Each row is a point on a tangle of strands that fork and nearly touch. The rows are in no order.
Points whose rows are less than 27.4 apart are linked; no others are. Some points are linked to none.
j177: [  5  -7  -7  -9  21   4  10  12   8  12  -8   5  10 -10  -2  -7  14  -1
  -9   3]
j384: [-10   6  16   6   3   3 -18  -2  15   4  -5   7  -9   4 -14   0  -6   0
 -14  -6]
j11: [ -9   3  20  13  -4   6 -24  -6  11  11  -1   5  -9   8  -5   1  -6  -6
 -11  -4]
j834: [ -2  -3   0  -2 -18 -22  12 -16 -14  -4  -1   7   0   0 -11  14  -6 -17
   6   5]
j681: [ -8 -12 -14  -1  -7  -6   5  -1   3  21   3  11  -2 -10 -13  -4   4   4
  -4   4]
j314: [ -8  -1   3 -12 -22  -9   7  -7  -9  -5  -8  10  -1   1 -21   2 -14  -2
  12   5]
j215: [-12  -8   2  14  -5 -12   1 -15   3  18  15  11  -7   1  -1   7   6 -10
   2  -6]
j861: [ 16  -2  -3   3 -11   2 -34  -9  -9  14  19  -5  17   2  14  -8 -16  -6
   1   6]
j453: [ -3  19  -9  -3  29  21   3   2   8   6 -14   4   8 -15   7  -8   5  -9
  11 -16]
j65: [ 12  17   0   0  27   6   6   2  18 -10  -8  -9  -5 -14   9 -10   8 -13
   8 -15]
j229: [ -4  -5  -6   3 -17 -11 -13  -6  -4  20   8  13  -2  -4 -17   2  -9  -5
  -5  -6]
j437: [ 13  12  -9 -17  17  -5 -15   7  14 -12   7  -3   6  -6  -6  -7 -12  15
   4  11]
j928: [ 18  -1 -15  -4   3  -2  14   3   4  -8   7 -16  -1  -5   8 -20   5   5
 -11  13]
j348: [  7  18  14   0  16   2  14   7  11 -23 -10  -9  -8   2   2   1   6  -2
   3 -13]
j121: [ -4  -1 -16  -7 -17  -7  12   6   1  -1   1  13  -1  -1 -23  -2 -16   9
   6   2]
j375: [-18  -5  14  19  -3   2   2 -12   0   3  12   7  -6  14  17   9   4  -4
   9 -14]
j225: [  1  12  -5  -6  24  21   0   6   6   5 -13  -6  11 -17   6 -11  11  -7
  13  -9]
j430: [  6   5  10   2  -9  -7 -28 -11   6   4  13 -13   0   3   3  -6 -12  -9
 -10   7]
j947: [  8  -2  -6 -14  31   4   9  14  10   6  -7   3  15  -8  -4  -5   9  -6
  -4   6]
j55: [ -2   4  14   2 -12   4  -3  -5  -7  -8  14 -12  -3  11  10   3   6   0
  -5   1]
j907: [  0  -7  -9  14  -9 -15  -3 -11  -5  17  18  12   2  -3  -5  12   0 -12
  -5  -6]
j537: [  7  -4   2  -9  -3  -4  30  16  -4 -10 -17   0  -8   1  11  -3  15   0
  -3 -13]
j621: [  4  19  12   6  20  13   9   2  11 -17 -13 -10 -10   0   1   3   2  -2
   7 -19]
j592: [ -2 -15  -2   1   6   9   4  -4  -1  19  15   2   9   0  21  -8  18   0
  -2   2]
j181: [ -2   1 -12 -11 -21 -11   8  -5 -20 -12 -19  11   9  -1  -5  10 -18   6
   0   8]
j199: [ -2   0  -1   5  20  -4  15   3  20   9 -14   8 -11 -14  -9  -2  11  -6
   3 -15]
j909: [ 10  -1  -3   2  -7   0  20   1 -10  -3  13 -10  -3   5  20  -5  15  -2
  -9  -1]
j793: [ -4   5 -10 -10  35 -11 -13   7   0  -5 -14 -14   6  -8   0  -2  -4  -8
  26   2]
j416: [  3 -11 -10   4   1   4   8  -5  -5  14  17   1   7   0  18  -7  15  -1
 -10   3]
j692: [ -1   8  16  -4 -10   1  -4  -6  -6 -17   8 -20  -7   9   5  -1   2   2
  -2   4]
j550: [  5   3  -8  -6 -13  15   6  13  -9 -11   4  -8   5   2   0  -5   0  22
  -9   3]
j125: [  3  16  -4 -12  23   2 -17   3  14  -9  -2 -12   7 -14  -1  -4  -4   8
  16   1]
j192: [ 10   2 -21  12  -8   5  -3  -2  -9   3  13   1   9  -2   1   0  -3  -2
 -21   9]
j950: [ 3  4  0 -8 15 12 -4  8 12  2 -2 -8  8 -8 -3 -5  9  7 -3  3]
j244: [  4  -2 -14  -8  12   2  -1   8   6   4   3  14  13  -1 -11  -7  -8   2
 -22  14]
j145: [  3   9  14  -9  -5  -1   7  -1  -8 -24  -1 -16  -2   9   4   0   0   3
  -7   5]
j313: [  1   9   0   7  25   4  13   6  19   3 -14   6  -9 -11  -1   1   9  -7
   2 -22]
j456: [  1  13   8  14  18  22   3  -2  11  -6 -17 -10 -13  -1   1   7  -1  -2
   6 -20]
j594: [ 13   5  -8   9 -20  -4  -4   0 -29 -13  -6   7  11   6  -2  15 -13  -5
 -11  -1]
j155: [-12  -3   8  11   6  -7   0  -8  15  13  -1   7 -12   0  -8   3   8  -9
 -12  -2]
j291: [-12  -3  18   8   0  12   3  -5  -8  -5 -22   2 -17   7  -1  12   5   8
  11  -8]
j9: [  2  -4 -15  -3 -12 -11  32   5 -18  -9 -14   3   2   6   9   4   3   1
  -7   4]
j665: [ -2  -2  -7 -20 -15  -5  22   3   0 -10 -16   9   4   0 -12  -1 -10   7
  20  10]
j359: [ -6  -9  -8   0 -20  -3   8 -11  -4  15  17   6  -4  -5 -11  -1   2  -2
  17   2]
j464: [ -2  -7  -8  -1 -24  -5  18  -8 -10   7  11   4  -1  -3 -13   2  -1  -7
  16   6]
j612: [  9   2 -11 -10  -6  15  -2  10  -2  -6   7 -13   7  -6  -1 -12   0  21
  -7   9]
j399: [  8  -2 -10  -4  -4  -6  -8  -5  -2  -5  13 -20   0  -3   6 -13   0   8
  -7  16]
j334: [ -3  -3 -16 -13 -21  -4  22   7  -1  -5  -4   9   1   1 -19  -2 -15   8
  14   8]
j72: [ -2  14  10   6  19  10  -5   3  19  -5  -7   1  -4  -3  -9   4   1   3
  -3 -10]
j216: [ -9   6  23  14 -12   5 -18  -8   2   6   5   3  -9  15   1   6  -5  -8
  -8  -8]
j431: [ -4  -7 -11   2 -14   5  13   6 -10   7   5   4  -1  -2  -1  -1   9  13
  -8  -1]
j29: [-15  -6   5   1 -15  -4   9  -5 -10   4  -1   4 -11   3  -7   6   5   5
  11  -3]
j722: [  0   0 -13  -4   0 -13  28  13   8  -4  -4   9  -4   3  -9   2  -1   6
  -7  -3]
j151: [  5  -1   1   8 -14   5 -15  -7  -6   0  29  -8   9   5  18   1  -2  -2
   1  -1]
j378: [ 11   4  -8 -12  19  -5   3   5  15  -6   5  -6   8  -3  -4 -11   0  -1
 -13  15]
j634: [ -4  -7  -4   0  15  -6  13   4  16  15 -10  10  -4 -13 -11  -4  12   0
  -2  -5]
j158: [  9  -5  -4   0   1   2   9  -5   0   5  17 -12   2   0  18 -11  16  -3
 -10   8]
j240: [ -4   2  13  13  -2  -1 -11 -15   5  -4  29 -10   5   9  25   2  -4 -11
   8  -4]
j389: [ -2  -1  10   1  -2  -2 -16  -4   7  -3   4 -25 -11  -2  13  -8   7  10
  11   8]
j784: [ -6   9  -1  -2  32  10  -7   7  14   9 -12  14   9 -10 -11   4   2  -5
   4  -6]
j418: [  7  15  -2 -13  35   2  -7   8  15  -2  -2   1  13  -8  -4  -1  -1  -5
   8   4]
j937: [ -4  -6   4  -8 -10 -19  29  -4  -3  -5 -13   4 -10   0  -7   1   3  -7
   9   3]
j171: [  1 -14   1 -12   7  13 -15   3  -3  11   2 -14   9  -3   6 -10  11   4
   8  19]
j147: [  3  -6   8   5  18  25  -4   0   8  16 -12  -9  -2  -9  16  -7  21  -5
  11  -5]
j710: [  7  10 -19  12 -15  -5   8   7 -14 -14   0   9   6   7  -9   5 -17  -3
 -20   3]
j658: [  4  -7  -3  -5  -6  13 -15  -3  -5  13  14  -2  11   2   6  -8   2   2
 -10  10]
j845: [ 15  -8 -12  17 -20  -6 -12  -3 -22   9  13  16   7   0  -6  11 -12  -1
   8 -16]
j577: [  1  -4 -21   8 -15 -15  15  -2  -6   5   8   7  -2  -4 -14   6  -6  -7
  -9   3]
j227: [-13   1  12  -8 -13  -9   1  -6  -2  -8 -13  11 -12   3 -24   4 -12   0
  10  -2]
j122: [ -1 -12  -7   7 -20  -7  -4 -12  -9  15  23  12   2  -3  -8   5  -7  -6
  18  -7]
j608: [ -1   0  17   9   3  18   0  -2   6   1   3 -12 -12   4  18  -6  17   5
   8  -4]
j96: [  0  -4 -23   6 -18  -7  26   5 -21  -7  -9   5   3   6   4   4  -2   2
  -5   6]
j646: [ 12  -6  -9  -5  -7   0 -29  -5 -13  11  10  -7  16   3   6 -13 -13  -9
  -3  19]
j400: [ 13  17  -5 -15  14   6 -11  14  14  -9   9   6   9  -5  -7   0  -7  15
   2   3]
j920: [  4  -4 -25  17 -19   0  18   3 -24  -3   5   6   5   0   5   7   2   2
  -3   1]
j123: [ -4  -3  10   6  -7   6 -26  -9   5   9  19  -3   8   5  21  -6  -6  -5
   6   8]
j929: [  1  -7 -19  13 -10 -14   7  -8  -8  13  13   8  -1  -5  -7   9  -1  -8
  -9  -1]
j676: [  2  -3  11   6   9  23  -1   2   8   9  -5 -12  -7  -5  16  -6  22   5
  10  -7]
j923: [-10  -2   1  -1  20   7  -9   3  14  13 -12  11   3  -9 -15   2   3   2
  -2  -4]
j468: [ 17  12 -13   7 -15   1 -11   0 -14 -16  13  -9   5   4  -4  -6 -14  -2
 -16   8]
j941: [  7 -14 -11  -8   0   2 -21  -2 -14   9   7  -9  12   4   4 -14  -9  -8
   0  27]
j169: [ -7   5   8   0  -6  -2  -1   1   2  -4   2   2  -5   5  -9   3   0   3
 -15  -5]
j904: [ -1  10  13   3   5  20   3   7   4  -9 -10 -12  -6  -2   2   2  10  11
   6 -12]
j507: [-10   6  10  11  13   6   1   1  15  -2 -13   5 -14  -1 -15   6   2   3
  -2 -13]
j549: [ -1   3  17  15   8  26 -16  -7  14   4  -9 -11 -15   3   4   4  -3   2
   4  -1]
j620: [14 22 -9 -8 19 -2 13 19 16 -4  4 10  4 -4  4  7  4  8  0 -7]
j569: [ -1 -13  -3 -10  11  15  -5   7   0  14  -2  -1  13  -4  -1  -6  12   2
  -5  14]
j737: [ -1   1 -27   4 -22  -6   9   7 -10  -3  -2  13   1  -1 -17  -2 -19   7
  -5   2]
j37: [  4   0 -10  -6  -1 -13  33  17   2 -13 -12   8  -1   6   3   1  -1   6
  -5  -3]
j763: [  0  -2   6 -13  14   1 -20   0  12   3  -1  -4   9   1 -11  -7  -6  -9
  -9  15]
j187: [-11  -7   8 -11 -14  -6  17 -12 -16  -4 -18   7  -5  -2   5   5   7   5
  16   5]
j362: [ -7   3  19   5  -8  -1   4  -8 -12 -10   6  -4  -4  15  11  10   8  -8
  -6  -2]
j393: [  1  -6  14   6   1   9  16   3  -2  -1  -7  -1 -18   3  17  -3  25  -1
   5 -17]
j182: [ 22  10  -8   8 -16   0 -19  -3 -12  -5  15  -9   7   4  -2  -5 -16  -5
 -15   2]
j891: [ -2  -1  -8  -1 -18   7   9   8 -16  -2   2   1   1   4  -1   2   0  13
 -11   1]
j704: [ -1  -6  18   8  17   5 -18  -9  17   8  -5 -11  -8   5   8  -3  -2 -18
   5  20]
j339: [ -7  -9   1  15  -1   4  -7  -8   1   3  30   2  19   5  22   6  -2  -5
   3 -17]
j673: [ -4  -3  13   8  -1   4 -13 -11  10   0  14 -18 -11   5  25  -8   5   2
  16   6]
j991: [  7   5 -21  -3  -2   5  18  19   4  -7   0   6   6   0  -2  -4   0  19
 -13   3]
j193: [  3  -1   2  -2  -3  -1 -25  -3   1  15   5   7  11   4  -7  -5 -11 -13
 -22   3]
j498: [ 13  -3 -17  19 -16   5   4   1 -29  -9  13   6  11   3  12  13   0   1
  -2  -1]
j576: [  5   5  -5  -2 -18   9 -13   5  -9   3   7   3   7   4  -8  -7 -10   8
 -18  -4]
j615: [ -6   7  18 -11   3  -4  12  -2  -6 -20 -19   1  -1   7   5   9   4   1
 -10   0]
j718: [ -6   3  12   2   0   6  -5  -2   8   0   5  -6  -6   4  -3   0   7   0
 -12  -1]
j553: [ -8   0  17  13  -1   4 -11 -15  11  -2  20 -11  -4  11  26  -4   1  -2
  11   2]
j809: [ -1  -4   5  -7  17   5 -22   2   8   2 -10 -19   2  -7   1  -6   0  -1
  15  15]
j62: [ -2  -8  -9  -2   0 -14  23   4  13   9  -3   6 -10 -10 -11  -7  11   0
   1  -5]
j307: [  2  -1  -4  -2   8   5  17  15   8   7  -8   1  -3 -13   2  -6  19   6
  -2 -15]
j221: [ -7  -2  10  -2 -11  -4  14  -4 -19  -7  -1   0   1   9  11  10   8   0
  -7  -2]
j475: [ -2   2  12  -2  11   4 -20  -5  18   5  -1  -5   0   0  -6  -5  -2  -8
 -10  10]
j948: [  1  11   6 -11 -13   7  -3   9 -14 -20  -1   0   4   9  -7   1 -12  13
 -12  -1]
j295: [-10  -2   5 -10  -5  -3  19   2  -2  -7 -19   4  -9  -5 -13   2   3   8
  24  -3]
j213: [ -8   5  14   8   3  21   2   3  -2  -5 -18  -5 -13   2  -2   8   8  12
   6 -15]
j840: [ -7  -1  17   9  -1  13   2  -3   0   4   3  -4 -10   9  13   1  16   4
   3  -6]
j866: [-11 -15  -5  -1  -1  -1   2  -5   4  26   1  10  -3  -9  -9  -4  11   3
   4   4]
j614: [ 11   3 -12 -15   9   2 -15   7   7  -9   5  -5  10  -6  -7 -14 -11  12
  -5  15]
j235: [  1   4  14  18  14  24  -3  -6  14   4 -14  -9 -20   3   4   9   0   0
   3 -10]
j195: [ 25  -5 -10  24 -13  -1 -15   2 -18   4  14  11  11   4   1  13 -10  -3
  -4 -13]
j808: [  4  -1   7  -4  -2 -10  -2  -4   4 -11   6 -29 -12   0  11 -10  10   7
   4   3]
j754: [  2  -9  -9  10 -19  -5  -9  -6 -16  13  18  14   4  -1  -1  10  -7   0
  10 -13]
j63: [ -5 -15  -2   1   5   9  -8  -6  -3  17  23   3  19   4  23  -6   7  -6
   1   6]
j674: [ 24   5  -9  16 -15   6 -19  -1 -17   3  16   0  11   3   3   3 -11  -6
 -10  -5]
j303: [-16  -6  15  14  -5   8   1  -8  -2   7   5   5 -13  13  13   5  11   4
   8 -10]
j275: [ -4  -4 -10  -8 -16 -19  28  -3  -8  -6 -11   5  -2   2  -8   5  -6  -7
   5   7]
j268: [  0  -4  -4 -12  -5 -15  31  10  -5 -11 -20   4  -3   3   6   2   5   4
  -2  -4]
j495: [ -6 -14   1  -5  -1  -3 -23  -7  -3  10  10 -14   4   0  21  -9   0   5
  15  18]
j479: [  3   8   4  -8 -20   6  -6   1 -23 -18   1  -7   6  11   2   4  -9   4
 -12   2]
j34: [  2   1  11  17  -8  -3 -18  -9  -1   2  25   0   8   9  12  14  -7 -14
  -5 -12]
j481: [  0  -6  -5   2  -9 -21  31   0  -7  -1   0   5 -10   3   3   2   9 -12
  -9  -6]
j222: [ -7  -4   3  -4 -15  -7   9 -12 -25  -7  -7   5   4   4  12  16   3   2
  -2  -1]
j759: [ 12   7 -14  -6  -1   7  -9   7   3  -9   7   3  11  -1  -9 -14 -15  11
 -18  12]
j644: [ -4  -2   7  -2  -3   5  19  -3   3  -3 -17   2 -16  -6 -17  -1   3   1
  29  -4]
j165: [  7  15  11  -5  14  -2  23  14   7 -21 -15   0  -6   1   5   3   8  -4
   0 -16]
j236: [ -5  -6 -14  -5  -1  -3   5   6   7  12   1  13   4  -8 -14  -4  -1   8
 -11   2]
j748: [  1 -13  -2  -3   2   9 -15  -6  -6  15  16  -2  16   5  13  -5   3  -8
  -3  17]
j542: [-12  -8   2   5  -9  -5 -17  -9   3  24   6  14  -3  -2  -9   1  -4  -5
  -4  -4]
j858: [ -3  -3  -4   6 -17  -6   0  -4 -18   1  10   7   0   6  -4  14  -4  -5
  -7  -8]
j766: [  0  -1 -19  -7   6   1   3  12   9   6   0  18   9  -7 -14  -3  -8  12
 -13   4]
j22: [  5  -1 -17  -7   3   4  21  21   7   0  -4   6   5  -8  -3  -3   6  18
  -6  -5]
j795: [-12   4  22  18  -9  12 -17 -10   3   1  10   1 -10  17  13   6  -5  -6
   1  -5]
j776: [  2  12  -3  -7   7  -7   5  12  13  -9   5  18   0   6 -15   7 -10  11
 -12  -5]
j92: [ -6 -11  10  -2   3   2 -26  -3   5  11   4 -13   0   0  18  -9   1   0
  18  20]
j300: [  1  14  -8  -1  32   4  -8  -6   7  -3 -18 -19  -2 -16  11 -11  -4 -11
  24  -8]
j899: [  2  15  -1   3  24   0 -10  -5  14 -10 -12 -25  -9 -15   7  -9   0   0
  17  -6]
j677: [  1   6  -9   3 -10 -12  13   1 -14 -15  -2   8   4   8  -7  12 -12  -5
 -20   1]
j881: [ -9  -4   5   4 -12 -19  15 -15  -5   2   4   5 -11   2 -13   7  -1 -15
   8   0]
j406: [-12  -2  14  16   1   5 -12 -11  10  15  10   5  -4   8  12   3   5  -9
  -6  -1]
j203: [ -2   5  13   6  -5   0 -21 -11   8   5  14  -7   0   6   3  -2  -2 -12
 -12   5]
j865: [  0  13  18 -12   3  -1  11   2  -3 -27 -10  -7  -1   8   3   5   1   2
  -6   3]
j120: [ -4  -6  12  11   3  11  13   1  -2   3 -13   1 -20   2   9   3  19   3
  12 -17]
j712: [-10   4   9   9  11  -5  10  -2  16  -2 -12   6 -19  -1 -19   6   0  -1
   4 -12]
j477: [ -3   8   3  -4  -9  -6   0   4  -3  -9   3   9   0   8 -14   4 -12   3
 -20  -6]
j672: [ -5 -13   5  -7   8 -16 -27  -3   0   6  -4 -13  -1   3   4  -6  -8  -8
   5  21]
j962: [  5   4   0   9 -17  -4  -9  -4 -14   2  16   2   4   7   0  13  -6  -7
 -14  -7]
j543: [-11  -4   7   9   2 -15  13  -9   9   6  -1   6 -17   0 -10   3   8  -9
  -4  -4]
j234: [  8  -8  -9 -10  13 -11  -7  -3   3  -1   2 -17   2  -5   2 -14   0   3
  -4  19]
j984: [  2  16  -6   0  26   8  10   9  15   3 -11   8   2 -16   2  -2   8  -2
   5 -21]
j296: [ 11   2   9  -6  -4  -3  21   2  -7 -16   5 -15  -6   8  16  -7  14  -3
  -7   0]
j607: [  0  -1 -11   2 -22  -8  -9   0 -11  14   3  11   0  -1 -18  -2 -15   2
  -7  -9]
j232: [ 10  -4  -8  14  -9   8  -9  -3 -13  -3  29   0  16   6  18   9  -4  -1
   2  -9]
j108: [ -4   4  -7   0 -14 -15   8   0  -9  -7  -1  11   1   5 -17  10 -16  -5
 -13  -3]
j926: [ -7  10   4  -7   0  -8   2  11   8  -8  -3  18  -6   3 -21   7 -10  12
  -1 -11]
j263: [ -2   2   5  -8   6 -17  28   6   6 -14 -24  11  -9  -2  -3   4   2  -2
  13  -9]
j738: [ -9   2   2 -16  -6 -12  16   1  -7 -16 -24  11   3   2  -1  10  -8  11
   0   4]
j101: [-11  -1  10   5   1 -12  15  -9   9  -1 -11   6 -21   1 -19   3   1  -6
   9  -5]
j513: [ -7 -14   3  -7  18 -19 -22   6  -1   2 -10 -17  -2   3  -3  -5  -6  -6
  10  18]
j978: [  1  -2  13   6   8   1  -3 -13  11   6  14 -10  -5   4  17  -6  13 -11
  -5   8]
j382: [ 16   4   6  13 -11  -6 -26 -11  -1   4  24  -6   7   7   8   7 -12 -16
  -8  -4]
j976: [-10  -7   4   4 -14   7 -10   0  -5  16   9   6   0   1   3   1   5   8
  -4  -4]
j643: [ -5 -12  -5   8   3   7  -8  -9  -1  11  29   4  22   3  24   1   1  -5
   3  -3]
j78: [  6  -6  -8   3  -7   1 -18 -10  -6   3  26 -12  10   0  20  -6  -3   1
   3  11]
j666: [  4  10   1 -11   4   9 -10  12  11  -8   5   2   6  -1 -10  -5  -6  17
 -10  -1]
j818: [ -3   1  14  14  -3  -1 -16 -13   8   4  26   0   6   8  19   7  -3 -16
  -1  -6]
j360: [  3 -14  -9 -13  22 -18  -9   4   0  -2  -3 -17   3   1  -4 -10  -3  -3
   5  21]
j285: [  6   6  -7   4 -22  -2 -13   3 -15   9   2   9   4   4 -14  -1 -16   2
 -16 -11]
j288: [  2  -1   0 -14  15   4 -14   6   9   5   0   6  13   0 -13  -7  -6  -3
 -15  12]
j579: [-1 15 -3 -9 37 13 -7  9 12  3 -7  7 15 -8 -4  2 -1 -8 12 -1]
j733: [  3  11   7   2   9  17  -6   1  10 -10  -8 -24  -8  -9   4  -5   8   7
  14  -6]
j113: [ -1  -2  -3  -9 -28 -11   1  -8 -22  -2  -6  10   3  -1 -15   8 -17  -5
   9   1]
j119: [ -7 -14  15   3  13   1 -25  -2   6  10  -6 -13  -6   1  14  -5  -5  -6
  23  23]
j436: [  8   7   1  -7   3   0  18  11   5 -16   1 -10  -1   2   2  -3   6   7
  -9  -2]
j200: [ -7   6   9 -15   3 -12  18   0  -4 -20 -25   9   2   3   5   9   0   8
  -7   1]
j825: [-16   1  15   5  -7   1  -6  -3   1  -3 -16   7 -17   7 -19   6  -8   3
   4 -10]
j719: [ 10   3   3  -4  -3  -9  12  -1   0 -16   7 -24 -11   1  11 -12  11   4
  -1   3]
j849: [ -6  -2   7  -4  12  26 -20   9   6  11 -13  -3  10  -8  -4  -2   6   6
   5   2]
j786: [ -7 -14  11  10  18  11  -2  -5  11  23  -5   6  -5   1  10  -2  16  -9
   1   3]
j946: [-10  -6   3   9 -11 -18  10 -17  -3  10  14   8 -12   2  -8   9   3 -14
  11  -4]
j785: [ -5  10  10  -4  10   3  16  10  -1 -17 -21   5  -6   0  -4  11   3   9
   9 -15]
j377: [ -6   9   9  -1   9   0 -15   6  17   3  -6  15  -4   0 -19   3  -9   6
  -9  -9]
j128: [ -3 -13 -10 -10  13   8   2  10   1  17  -7   7  13  -7  -8  -3  11   4
  -9   7]
j810: [ -6 -11  -5   0  -8   3  15   3  -3  16   2   4  -8  -5   4  -4  17  11
   3  -6]
j129: [-3 -7  1 -1  4 10  6  6  5 14 -2  1 -1 -9  4 -4 20  8 -3 -5]
j979: [ -2   7   2  -9 -11  -2   3   9  -9 -16  -6  10   4  11  -9   6 -14  10
 -15  -3]
j877: [  6  -3   8  -4  -4   3  23  13  -3  -6  -8  -3 -12   0  12  -3  23   0
  -1 -14]
j684: [  6   8   6  -7  11 -14  28  15   8 -17 -15   9  -8   0   3   4   7  -6
   0 -17]
j972: [-14  -8   5   3   7   6 -13  -1  13  17 -11  11  -5  -7 -17   1   1   2
   0  -3]
j532: [ 15  -5  -9  17  -9   3  -1  -1 -23 -11  20   5  14   8  15  16  -2   1
   2  -8]
j986: [-10  -4   8 -14 -11  -4  18  -7  -8  -7 -23   5  -7  -4  -7   2   1   5
  21   5]
j2: [  5  -1  -5 -12  -1  18 -15   7   1   3   3  -8   9  -5  -4 -12   0  17
  -4   8]
j985: [  2  12   0  -7  14  -2  -8  11  20  -1   1  20   4   0 -15   5  -9   9
 -10  -4]
j459: [  5   0   1  -2  23  21  -4   3   5  10 -16 -14   3 -14  13 -12  18  -9
  16  -4]
j385: [-16   0  19   9  -7   8  -4  -6  -3  -2 -11   4 -17  11  -5  11   2   3
   1  -9]
j667: [ -1  -2 -10  -6  -3 -15  29  11  11   1  -7   7  -7  -4 -12  -4   4   4
   4  -6]
j324: [  0  -2   5 -16  -3 -18  31  -1   7 -12 -23   7  -6  -2  -6  -1   1  -8
  17   1]
j89: [  1   4   4   5 -10  -2 -17  -7  -1   9  15   1   3   5  -2   4  -7 -11
 -19  -4]
j874: [ -4  12 -10  -8  37  -6  -8  -1   3  -4 -13 -12   5 -11   7  -9  -4 -14
  28  -3]
j159: [ -5   8   0  -6   4 -15  16  12  12  -8  -5  17  -7   1 -18  10  -8  10
   9  -6]
j343: [ -1  12   2  -2  16  -7  16  13  16  -7  -6  10  -5  -2  -9   7   3   8
   2 -14]
j955: [ 15   7  -9  -5  15  -8  14   3  17 -11   9  -6   3  -2  -1 -10  -1   0
 -18  11]
j564: [  6   6 -17  -2  -2   4   6  10   3  -8   6   3   6   2  -6  -8  -8  13
 -20   8]
j429: [  8   8  -5  -1 -19   3   0   2 -25 -19  -1  -2  10   9   3   9 -10   0
 -14   4]
j185: [ -6  -5   0 -12 -18 -12  13 -17 -21  -4 -14   6   1  -5   9   9   1   2
  10   8]
j170: [ -1  -3   5  -2  -4 -15 -32 -10   3   6   5 -14  -2   1   9  -9 -11  -5
  -1  16]
j604: [  1  17   8  -3  13   6   6  12  14 -14  -1   3   0   0  -8   6   0   9
  -2  -9]
j184: [ 15  -2  -5  10 -20  -9  -7  -2 -32  -5  -5  12   9   4  -3  18 -13  -4
  -2  -6]
j568: [ 15  12  -7 -15  29  -5   3   8  21  -6   5   2  10  -5  -2  -4  -2  -1
  -3   9]
j450: [ 12  14 -13   8 -12   0   1   4  -9 -17   8   1   6   7  -8  -2 -14  -3
 -23   5]
j846: [-15  -5  11  18  -3   1   3 -10  -1  -1  22   3   5  11  20   8   2  -6
   7 -17]
j628: [ 12  -4 -18   4  -8  -1 -14 -11 -12  -2  20 -16   5  -3  14 -10  -3   3
   0  15]
j413: [-15 -10   8   5   0   5 -18  -4   6  23  -1  12  -3   0  -9   1   3  -1
  -6   0]
j81: [  2  -4 -11  -3 -21 -16  21 -11 -14  -6  -5   5   3  -2  -8   8 -10 -14
   9  11]
j556: [  3  -2  -2  -5 -10  17 -17   3  -4   8   8  -4   8   1  -1  -9  -1  11
 -13   6]
j15: [ -2   4  15   3   4   3 -13  -7  17   1   5  -8  -5   4  -1  -2   1  -7
 -14   6]
j326: [ -2  -3  -3 -11  28  -9 -16   6   3  -2 -15 -20   4 -10   0  -4   0  -3
  21   7]
j768: [  1   1 -24   2 -23  -9   9   4 -22 -12 -12  14   7   1 -12   5 -21   3
   0   5]
j970: [ -8  -6   7   7   0   6  16  -2  -2   3 -18   2 -20  -5  -5   1  11   5
  20 -13]
j137: [  4  -2  -8  -5   1   3  24  18   5   0  -7   2  -2  -7   1  -4  13  11
  -4 -11]
j83: [  9   3  -1  -9  14  -3  -1   3  12  -7  -3 -22  -2 -13   6 -12  10   7
   7   3]
j563: [  2 -16  -8 -11   4  -1 -17  -2  -6   7   6 -17   6  -1  11 -12   5   5
  12  23]
j21: [  5   9   4   5  14   6  -9  -5  12  -7 -13 -28 -12 -13   9  -7   5   5
  17  -4]
j280: [-14 -17   4   6  10   5  -3  -5   6  27  -3  11  -3  -1   4  -1  16  -1
   6   1]
j580: [  7 -14 -11  -6   5   6  -9  -2 -13  11  13  -7  15   5   9 -11   3  -9
  -2  25]
j559: [ -3   0  11  -3   9  10 -24  -1  13   2  -8 -17  -4  -6   1  -8  -1   3
  10  11]
j486: [ 11 -12  -9   9 -13 -12   4 -10 -29  -9   5  13  10   0   7  25  -7  -4
  14  -5]
j987: [ -1   0  16   8   8  26 -25  -3  16   8  -9 -13  -6  -3   7  -1  -4   1
  12   7]
j753: [ 10  -4 -10   3 -25 -12  -2  -7 -28  -1  -3  11   5  -1  -9  14 -17  -9
   8  -1]
j208: [  1  -1 -20   4 -16 -19  23  -1  -1  -1   2   9  -2   0 -19   3 -15  -8
  -3   7]
j176: [ -7  -9   6   2  16  -1 -25   4   2   6 -20 -20  -7  -6   9  -1  -4   1
  23  15]
j597: [ -8  -2  -4 -14 -18  -8   9   0 -20 -12 -17  10   6   2  -3   8 -10  12
  -1   4]
j353: [ -7  -7   9   5  20   3  -2  -2  15  17  -7   3  -4  -2  -3  -1  12 -10
  -9   3]

A fork is a point with three links. Follow the links from the first point to the second and name the forks in between, in order.
j972; j643 => j556 > j748 > j63
j171; j793 => j809
j430; j753 => j203 > j15 > j477
j861; j923 => j748 > j556
j979; j475 => j477 > j15
j193; j498 => j89 > j203
j158; j542 => j63 > j748 > j556
j825; j677 => j477
j681; j169 => j15
j418; j658 => j556

A fork is a point with three links, a tip a point with one. Leave the first point through the second and follow the links. Name the first fork or tip that comes.
j569; j171 => j809
j307; j137 => j666
j464; j359 => j477
j92; j495 => j947

Follow the links from the first point to the second, and from the first to the third. Name the last point that the two ways share.
j96; j225; j970 => j268
j339; j229; j646 => j748
j672; j113; j280 => j15
j468; j753; j718 => j477
